Points, in no order, along strands that fork and pass close to each other.
(in the rows, 128 means zero)
Two points are linked if the straight distance between their rows is under 104. Some points are linked to none.
<792>: [120  93 174 114 123  62 142 155 109 131 137  99 109 142 115  93  87 174
 120 112]
<627>: [136 170  89 176  93 145 146 126 163 106 150 113 157 159 175 176 145 131
 122 140]
<498>: [143 143 137 157 149 140 134 148  90 109 141 121  84 105 123 181 163 151
 151 147]
<953>: [163 116 141  44 120  55  88 127 131 190 114 148 112 157 142 151 168 123
 117 148]
<1128>: [ 97 143 100 164 142 123 180 151 102 143 151 122 130 166 108 168 134 172
 131 161]
<555>: [128 113 143 184 126 115 107 103  97  63 120 116 141 106 148 138 171 124
  95 136]
<1096>: [ 88 101 119 104 132  91 131 170 140 171 142 116 119 166 108  60 113 110
 152  68]
<357>: [149 159 120 141 133 173 116 154 109 115 148 127 121  95 131 185 186 137
 159 155]
<551>: [106 111 140 170 142  95 173 158 117 112 142  70 120 112 131 147 123 156
 130 126]
<659>: [ 93 114 148 134 116 160 131  90 147 101  91 149 208  64  86  89 113 106
 100 126]
<644>: [145 109 107 101 127  55 108 128 123 171 112 135 150 171 202 151 128 155
 137 146]
<209>: [105 158 166 162 108 168 133 161 166 109 110 142 174  73 125 168 170  93
 113 121]
<547>: [101  80 132  81 138  76 113 181 120 179 143 108 111 150  96  95 127  90
  97  74]
<1157>: [148 117 151 172 154 139 144 159 148 129 173 135  92 145 147 151 146 197
 141 111]
<651>: [191 149 104 108 153 153  95 112 135  93 146 132 102 154 176 156 169  92
 115 142]
<863>: [127 163 117 184  90 180 109  67 198 141 121 179 140 147 123 123 119  70
 171  83]
<190>: [123 120 186 146 145 146 162 170 133 125 132  91 113  42  77 147 105 147
 140 128]
<543>: [128 140 128 162 115 170 150  81 109 103 133 157 164 120  94 167 129 159
  76 173]
<633>: [103 170 172 150  55 128 147 109 146  86 110 134 126  96 118 160 133 146
 107 137]
<199>: [127 101 170 122 126  61 131 168  71 169 143  93 105 132  79 133  79 179
 124 124]
<847>: [121 146 104 131 104  94 120  82 148  85  98 141 148 162 158  73 119  82
 148 103]
<606>: [158 180 110  83 100 143 111 137 120 130 148 163 121 162 138 154 144 172
 161 162]
<795>: [116 133 111 163 115 134 113 152 150 112 114 109 160  89 171 113 154 116
 168 112]
<624>: [127 125 107 109 150 146 110 156 141 149 127 116  97 118 152  92 135  93
 192  91]
<1226>: [103 139 147 142 132 142 150 128 135  90 110 103  98  68  97 108 130  78
 146 112]
<422>: [138  99 101 112 151 139 114 158 161 155 162 137 146 179 164  78 152 128
 132  98]
<1225>: [142 146 129 131 177 120 147 143  64 143 129 137  56 144  97 172 140 149
 144 161]
<1241>: [140 125 132  97 172  96 146 151  80 159 136 111  61 159 118 176 139 130
 128 151]
<868>: [161 128 108 135 134  87 110 107 126 136 117 154 121 175 207 163 133 166
 133 148]
<305>: [162 125 107  72 168 114 131 150 111 147 133  98  73 152 153 172 160  96
 132 142]
<976>: [141 133 117 164 107  95 121 111 136 111 122 138 115 153 205 154 128 175
 136 125]
<348>: [120 134  69 105 161 127 153  94  52 183 107 127 132 171  79 156  90 129
  88 184]
<1165>: [113  79 160 172 169 155 145 117 140  92 135 127 129  93  91  78 134 110
 101  98]
<1218>: [140 165  97 148 131 180 112  69 179 117 153 172 146 167  99 109 135  57
 177  88]
<371>: [132  92 125  91 137 117 102 175 115 163 168 141 157 175 134  99 170 150
 102 116]
<80>: [107 110 156  96 112 135 125 159 118 132 145 131 148 102  97  80 131 168
 134 129]
<939>: [110 157  89 125 125 118 166 128  82 123 141 126 152 173 104 164 126 145
 120 188]
<34>: [136 106  69 132 137 147 117 154 171 164 140 132 152 163 197  98 102 113
 144 111]
<148>: [134 147  76 160 167 168 163  46  86 164  88 127 122 123  87 156  95 175
 104 155]
<344>: [135 160 150 178  91 161 123  92 122  92 135 159 168 136 107 176 166 151
  78 166]
<19>: [161 143  92  70 144 152  83 153 142 150 123 127 108 127 170 108 132  77
 171 126]
<158>: [170 112 115  43 124  87  68 140 156 205 114 144 133 148 170 129 147 103
 128 139]
<1127>: [131 119 132 100 135 118 113 196 124 169 149  87  83 112 142 119 128 140
 178  96]
<1022>: [121 118 111 125 142 140 101 118 140 169 125 167 107 118 127  80 116 107
 230  76]
<448>: [115 152 204 171  77 162 114  96 158 104  89 142 112  87 108 135 162  73
  90 115]
<704>: [140 154 148 185  80 141  96  90 124  79 120 132 148 123 147 165 185 119
  90 149]
<1067>: [153 100 165  65 146  58 107 125 117 141 113 132  98 151 151 116 148 130
 113 130]
<1220>: [108 139 119 118 122 133 143 113  67 176 117 150 143 112  64 139  93 206
 135 177]
<141>: [109 111 142 170 152 118 177 154 100 138 156  94 121 122  92 159 117 183
 126 146]
<914>: [123 147  75 104 155 120 149 125  55 150 131 112 148 168  89 167 122 108
 106 199]
<715>: [176 132  99  56 135 122  74 137 154 166 122 147 133 148 185 117 120 105
 147 140]
<461>: [136  96 154 154 153  95 121 115 102  76 129 118 116 127 149 116 149 139
 101 120]
<224>: [141  87 104 129 132 132  97 136 158 159 107 189 100 125 192  95  51 100
 149 143]
<1176>: [156 175 102  80  98 109 116 107 156  91 133 128 141 178 168 122 115 111
 122 145]
<176>: [105 126 190 170  92 117 138 106 146  84 108 127 123  80 106 123 117 149
 100 113]
<675>: [118 191 141 168  86 172 123 145 199 118 124 124 185 114 147 177 159  82
 114 128]
<723>: [130  86 146 107 149 116 129 127  80 156 158 167 142 169  95 123 129 198
  84 146]
<1005>: [118 130 145 146 117  93 142 113 170 106 113 130  72 146 151  76  92 135
 157  75]
<369>: [147 172  77  80 103 107 123 135 152 129 144  95 162 184 171 142 100 115
 141 156]
<351>: [125 118 102  92 122  59 113 153 102 158 126 112 165 174 171 141 145 133
 129 142]
<955>: [117 141 134 160 114 164 126 101 167  75 133 153 166 133 110  93 159  90
  99 115]
<982>: [132 129 175 126 133 133 136 189 125 135 150  90  88  81 103 128 124 163
 173 119]
<54>: [124 190 108 153  92 160 151 146 173 102 149 115 184 141 131 175 152 123
 115 156]
<384>: [103 134  81 117 136 137 141 124 148 134 149 129 166 169 104  79 139  65
 182  94]
<692>: [122 131 126  78 130  82 136 101 136  93  95 132 111 161 142  75 120  79
 127 119]
<655>: [158 143 118  90 127 135 118 151 127 157 158 153  95 161 158 152 138 182
 161 138]
<398>: [146 178  92 124 103 172 122 120 175 102 128 116 102 132 152 123 125  68
 155 116]
<48>: [151 179 130  75  91 165 106 139 131 103 157 154 142 136 116 130 148 160
 146 159]
<885>: [116  78 145 141 171 154 116 118 103 106 121 116 146  66  89  79 139 109
 112 118]
<639>: [ 98 110 180 157 135 155 133  95 150 115  72 144 183  39  91 120 100 113
  88 100]
<1124>: [107  83 110  67 134 107 122 131  68 137 118  82 149 113 104 113 119  90
  87 144]
<757>: [127 142  94 150 110 127  76 121 137 111 103 129 166  97 182  97 142  99
 181 116]
<1221>: [ 99  67 113 102 159 133 127 130  86 134 126  89 150 106  98  75 119  85
  98 120]
<93>: [117 105 104  70 127  71 127 152  84 155 132  90 149 161 132 150 141  95
  97 148]
<347>: [116  94 165 115 119  87 159 104  99 112 128 115 111 130 105 106  71 188
  89 130]
<789>: [129  77 152  84 139  58 100 185  98 184 142 106 101 137 102 129 125 122
  91  87]
<990>: [116 116 121 159 130 157 170  66 123 129 107 119 176  82 101 175  99 167
  81 150]
<964>: [114 159 175 183  86 167 136 102 179 106 110 126  79 121 121 134 157  82
 106  94]
<312>: [107 150 142 110  88 130 150 119  93 130 124 152 139 108  81 148 106 202
 141 174]
<146>: [146 153 126  59 112 113 136 110 146  93 130 135 116 177 136  98 116 100
 106 139]
<277>: [115 135 146 201 130 163 138 108 192 119 124 147  90 122 128 114 146  88
 146  66]
<804>: [ 94 144 175 148 114 139 126 102 140  95  94 152 118  60  74 100 138  80
 161  95]
<10>: [154 121 138 125 153 122 133 162 132 156 168 147  89 173 151 148 144 202
 146 117]
<24>: [111 124 135 139 123 152 163 102 115  78 110  85  97  70 106 142 113  92
  97 139]
<307>: [108 112 160 180 151 143 145 137 169 105 140 139 119 116 106  79 144 125
 145  78]
<41>: [175 130 109 154 145 180  86 125 150  99 140 136 105 126 182 133 170 100
 130 115]
<927>: [122  94 126  87 158 118 159 142  68 160 144  82  80 127  90 159 100 133
  94 144]
<67>: [102 116 145 120 139 118 151 134 121 103 116  94  88  99  94  81 110  91
 150 100]
<328>: [149  97 160 105 159  87 102 123 117  99 118 141 101 142 160  97 152 140
 117 112]
<663>: [105 130 165 175 122 151 157 102 127 127  88 125 170  54 101 204 107 142
  82 148]
<206>: [121 102 126 112 148 141 181 118 102 117 137  71  85 100  99 147  89 126
  98 141]
<429>: [115 117 131 174 145 119 143 163 146 111 130  77 118  96 161 128 142 125
 157 103]
<443>: [140 122 116  80 129 112 111 122  91 112 149 138 190 171 117 118 142 142
  89 171]
<878>: [118 109 159 166 156 144 183 144 122 158 138  97 143  74  72 175  92 183
 118 142]
<387>: [128 188 141 102  69 161 113 146 166 105 134 153 155  99 123 127 149 144
 162 137]
<355>: [140 138  96 197  90 134 124 115 155 119 125 116 122 135 215 168 113 142
 130 126]
<114>: [176 125 111  80 179 141 125 137 138 118 142 117  78 162 167 146 165  88
 116 133]
<774>: [101 168 159 116  70 147 163 136 145 103 125 147 144  92  98 149 120 165
 130 150]
<743>: [170 167  82 119  93 170  97 131 177 131 145 152 120 140 189 150  84 137
 143 151]
<623>: [120 151  98 156  99 121  90  87 151 106  91 147 157 128 162  85 119  76
 178  96]
<408>: [132  83 160 110 140  37 111 164  74 190 139 106 110 146  82 155  95 153
  94 120]
<73>: [115 108 179 172 111  94 161  98 111  90 117 109 126  98 102 130  83 194
 100 133]
<1117>: [128 160 167 158 116 168 113 166 148 116 121 139 129  57 131 176 181 127
 149 122]
<468>: [169 121 126 135 154 180  94 144 155 126 156 158  99 122 169 117 168 144
 151 105]
<25>: [140  90  77 147 126 136 110 138 173 152 127 162 143 152 206  99  66 122
 132 132]
<249>: [123 107 102 136 182 109 138 102  49 190 105 126 110 150  81 144  94 159
  93 160]
<514>: [133 105 126 100 133 119 118 148  92 137 163 156 165 176 122 121 157 176
 102 149]
<1163>: [ 90 104 121 119 117 155 150 103 128 109 113 126 204  90  88  72 103 119
 100 132]
<844>: [131 132  93 168 192 134 131  74  61 180  73 142 110 136  84 114  88 177
 105 160]
<889>: [137 101  92 146 142 166  96 114 150 166 124 194 107 125 160  94  78  97
 195 111]
<308>: [103 124 190 163 105 151 139  92 143 111  78 129 153  39 101 160  99 127
  75 118]
<420>: [119 141 111 104 118 151 139 149 115  94 143 101 158 114 115 126 149 106
 129 155]
<596>: [122 147  99 126 141 157 137  96 159 110 149 162 146 177  98  77 138  69
 169  93]
<952>: [112 116 154 139 114  70 139 137 148 114 119 115 109 142 155  71  99 165
 152  89]
<943>: [113 126  80  85 130 120 125 149 148 184 140 128 144 184 118  74 125  67
 173  83]

A fork is a point with three links. Follow the links from the first point to the second and name the forks in between, in order.
<190> / <704> | <624>
<889> / <1128> | <624> <141>
<795> / <1067> | <141> <624>
<715> / <639> | <308>
<10> / <789> | <774> <176> <792>

Follow the links from the first point to the second, and from the first to the third. Name the last point that the two ways share.
<24> / <468> / <498> | <1241>
<348> / <429> / <25> | <141>
<1163> / <715> / <384> | <308>
<651> / <1226> / <1117> | <1241>
